The views of a scene show one set of named points, each view turned or mirrored, shifted and resized as a whole, with a little noise and some points left out.
(in the rows, 128 means zero)

Scene 1
View 1
Z_22: [140 105 122 135 125 114 135 135 131 123 129 142 145 129 107 128 125 126
  97 129 105 132 119 118]
Z_359: [137 102 131 135 118 131 132 122 139 134 133 138 139 127 109 122 110 119
  91 124 119 138 105 130]
Z_21: [133 110 123 132 130 112 131 146 138 120 128 138 151 125 111 131 119 116
 112 130 104 133 117 120]
Z_24: [138 104 125 125 131 107 131 141 133 120 127 145 146 119 102 125 115 120
 112 124 105 131 113 127]
Z_590: [144 104 114 130 137 103 147 147 131 123 128 137 160 129 102 118 126 127
  96 131  92 129 120 122]
Z_297: [134 109 125 127 138 111 133 151 143 119 127 133 156 124 113 127 109 112
 120 130 103 135 112 127]
Z_695: [137 103 127 134 125  99 121 137 116 108 130 164 129 118  93 144 134 127
 117 123 107 120 130 113]
Z_481: [126 110 136 140 115 127 114 129 135 119 132 148 126 123 113 145 118 113
 117 126 124 137 115 121]
Z_585: [130 110 131 132 127  92 107 146 113  97 126 171 120 112  94 156 138 124
 137 124 107 116 138 108]
Z_831: [141 101 123 130 127 113 137 133 133 127 129 140 147 124 102 120 116 124
  99 125 105 132 112 128]
Z_186: [138 104 131 136 119 113 123 127 122 117 132 156 126 122  98 136 128 126
 105 123 113 127 122 118]
Z_726: [133 104 132 130 126 101 115 140 120 106 129 162 127 113  99 147 124 120
 131 123 110 123 125 119]
Z_843: [125 122 131 154 119 142 126 138 149 126 135 123 149 142 132 143 126 113
  97 138 116 144 119 110]
View 2
Z_297: [132 121 126 120 105 147 104 120 127 125 109 146 115 134 154 149 133 152
 119 128 129 111 141 148]
Z_843: [146 117 133 132 134 166 103 129 122 123 118 127  96 118 165 132 116 120
 126 126 114  87 152 143]
Z_585: [124 130 126 141 105 128 132  94 140 136 129 138 102 144 153 119  86 144
  84 142 145 135 138 159]
Z_726: [118 127 125 135 105 134 119  97 139 129 131 139 114 126 150 114 101 149
  87 145 137 137 133 154]
Z_695: [127 125 123 130 104 136 121 108 135 131 132 134 114 138 150 113  98 140
  95 139 141 135 135 159]
Z_186: [127 123 124 127 111 148 112 112 130 124 133 131 116 123 152 110 107 136
 102 137 131 129 135 154]
Z_24: [123 123 122 119 101 146 102 114 129 123 118 144 126 127 151 136 134 156
 112 134 130 123 134 151]
Z_22: [136 116 124 118 108 150 108 126 126 125 129 132 120 131 153 124 120 135
 119 129 131 119 137 154]
Z_481: [126 125 131 135 123 154 107 104 131 122 124 135 105 109 157 122 109 138
 101 139 120 109 141 144]
Z_21: [134 120 126 122 109 148 108 122 126 126 118 139 113 134 154 138 122 143
 118 130 131 112 142 154]
Z_359: [126 119 122 119 115 159  95 117 124 119 128 134 125 106 153 120 130 143
 112 135 121 116 135 146]
View 3
Z_590: [127 136 122 182 136 120 110 123 138 130 141  98 132 102 186 147 168  80
 152 185 154 102 156 146]
Z_831: [127 141 135 157 138 109 126 111 145 125 133 116 132 110 183 132 155  94
 143 149 139 114 156 138]
Z_695: [144 156 120 166 127 106 121 141 152 116 147 139 130 105 190 122 155 112
 141 148 179 109 184  98]
Z_22: [127 142 124 164 138 113 126 121 147 129 138 117 136 112 174 128 151 102
 143 154 147 114 164 136]
Z_843: [112 139 108 153 130 101 154 115 150 144 138 107 140 130 135 112 104 127
 130 145 135 114 165 153]
Z_585: [151 161 124 162 114  97 124 152 161 110 151 141 118 108 198 119 144 118
 136 141 204  99 195  86]
Z_297: [120 141 145 151 125 100 126 113 150 123 138  98 118 115 184 138 134 100
 134 144 156  96 153 148]
Z_186: [138 151 121 157 138 106 128 130 153 122 139 142 137 108 184 115 154 110
 137 142 155 120 179 109]
Z_481: [130 148 132 141 131  97 146 120 160 124 137 134 131 118 170 108 127 124
 130 119 151 117 173 120]
Z_359: [124 146 137 144 146 105 136 105 151 125 129 131 138 112 176 119 149 104
 135 129 125 124 158 131]
Z_21: [122 139 132 157 127 103 128 118 150 125 141 105 124 113 178 130 137 106
 136 147 157 105 160 141]
Z_24: [129 145 138 157 131 106 123 118 149 117 137 114 126 110 190 134 153  99
 139 141 153 106 158 130]
View 4
Z_590: [134 147 104 188 119 116 150 107 113 118 101 147 121 139 137 128 132 119
 128 151 162  96 102 120]
Z_297: [124 122 108 181 124 116 154 114 117 110 139 138 112 109 143 119 151 112
 135 126 175 113  99 106]
Z_481: [ 80 139 111 157 120  77 132 123 104 105 134 100 113  95 154 134 142 105
 151  97 160 132 105 118]
Z_359: [ 94 154 115 158 116  90 157 104 105 111 106  97 112 100 139 123 150 109
 155 132 170 117 106 119]
Z_24: [119 135 106 174 102  99 155 109 112 108 118 126 109 122 142 125 133 109
 139 123 174 114 109 111]
Z_585: [109 128  94 178  69  63 114 136 100  98 135 124 108 142 159 153  91 101
 119  72 163 138 128 112]
Z_695: [110 143  96 176  80  69 124 127  99 102 115 120 113 141 152 143 102 108
 126 102 161 125 120 117]
Z_831: [114 147 111 170 113  99 157 103 110 114 102 121 116 118 138 124 141 113
 142 141 171 111 104 118]
Z_21: [116 135 104 180 121 104 143 116 113 110 130 136 117 117 145 131 140 115
 132 125 165 115 101 113]
Z_22: [110 152 109 175 120  96 139 111 105 114 106 125 122 125 145 134 134 113
 135 134 160 110 103 122]
Z_726: [109 131  99 172  77  72 134 123 107 100 130 114 105 125 152 139 110 105
 130  87 171 131 122 110]
Z_843: [ 83 148 119 169 176 104 111 119 107 116 139 121 130  88 154 137 163 111
 143 125 137 122  85 131]
Z_186: [103 149 105 165  82  69 141 115 101 107 107 106 110 127 147 136 113 107
 138 107 169 127 121 119]
View 5
Z_481: [113  88 142 143 171 116 156 102 113 131 113 130 115 116 120 143 151 153
 140 147 147  94 120 141]
Z_186: [115 106 129 133 159 116 152 119 115 137 123 138 114 129 112 139 158 153
 135 141 135  98 127 130]
Z_843: [106  98 140 164 169 103 150  98 115 115  79 129 118 106 143 157 130 154
 121 124 135  90 119 146]
Z_590: [128 129 125 124 150 121 148 136 122 143  91 133 131 113 117 164 146 143
 117 120 110  99 117 115]
Z_22: [120 114 127 134 153 117 150 123 119 137 101 138 125 117 118 153 147 145
 125 127 122  98 123 126]
Z_297: [131 109 143 128 167 126 153 121 119 143  85 120 134 101 120 167 144 142
 128 140 127  95 104 124]
Z_359: [110  98 137 131 154 124 162 109 127 133 106 136 125 105 115 142 157 131
 137 134 128  99 127 137]
Z_24: [126 110 136 121 161 125 150 123 120 144 103 130 129 111 112 154 154 143
 132 141 125  98 113 121]
Z_831: [120 111 132 125 151 125 156 121 125 138 102 135 130 109 115 153 152 134
 130 129 121  98 122 124]
Z_695: [127 114 126 128 160 116 144 126 110 148 129 135 111 140 104 146 160 167
 133 145 138  95 120 118]
Z_585: [136 109 132 128 173 112 140 127  96 154 136 129 104 152 102 147 160 183
 138 163 150  94 111 117]
Z_21: [128 111 136 131 162 119 150 121 116 141  94 128 126 110 120 162 144 149
 127 136 127  94 111 125]
Z_726: [130 105 138 125 172 118 148 121 107 150 126 129 116 133 104 147 160 164
 140 158 145  96 115 122]
View 6
Z_695: [111 120 109 154 130 148 150 122 117 147 139 139 116 101 113 106 129 101
 105 136 119 114 124 143]
Z_186: [122 118 115 155 138 145 139 121 111 144 134 137 118 108 120 113 135 105
 109 137 115 119 127 142]
Z_21: [115 110 131 138 132 142 132 121 127 135 138 141 121 115 125 125 127 117
 119 138 132 114 119 141]
Z_590: [113 105 136 139 130 139 144 119 121 124 143 135 126 111 118 131 132 111
 134 134 130 101 122 148]
Z_24: [116 112 125 147 138 145 136 128 120 139 140 135 125 117 126 121 128 110
 122 141 130 109 116 140]
Z_831: [121 109 131 146 142 140 133 125 116 131 137 134 125 118 127 128 135 111
 126 137 125 107 121 143]
Z_481: [125 118 118 144 139 143 116 121 119 148 129 144 112 117 131 113 131 119
  99 142 119 128 123 138]
Z_22: [120 112 129 142 135 139 135 118 119 131 136 138 121 112 122 124 135 112
 122 134 122 111 126 146]
Z_585: [105 125  99 155 125 154 154 125 127 158 142 144 110  97 111  98 120 101
  93 138 123 119 121 139]
Z_359: [131 114 128 148 148 141 119 125 109 138 130 135 123 122 134 125 138 112
 117 141 121 117 124 139]
Z_726: [110 122 106 153 135 151 144 128 122 154 140 141 115 105 119 106 123 107
 101 140 125 118 116 139]
Z_297: [112 108 132 135 136 143 128 125 131 136 141 142 121 122 130 128 123 119
 120 143 138 111 111 140]
Z_843: [125 106 139 119 122 131 111 100 133 124 127 155 108 119 126 126 130 135
 104 137 124 131 130 146]

In a view up to two points have been moved. Name them for each view, in the order of its rows, or write -.
view 1: Z_359
view 2: Z_726, Z_24
view 3: Z_590
view 4: Z_186
view 5: -
view 6: Z_843
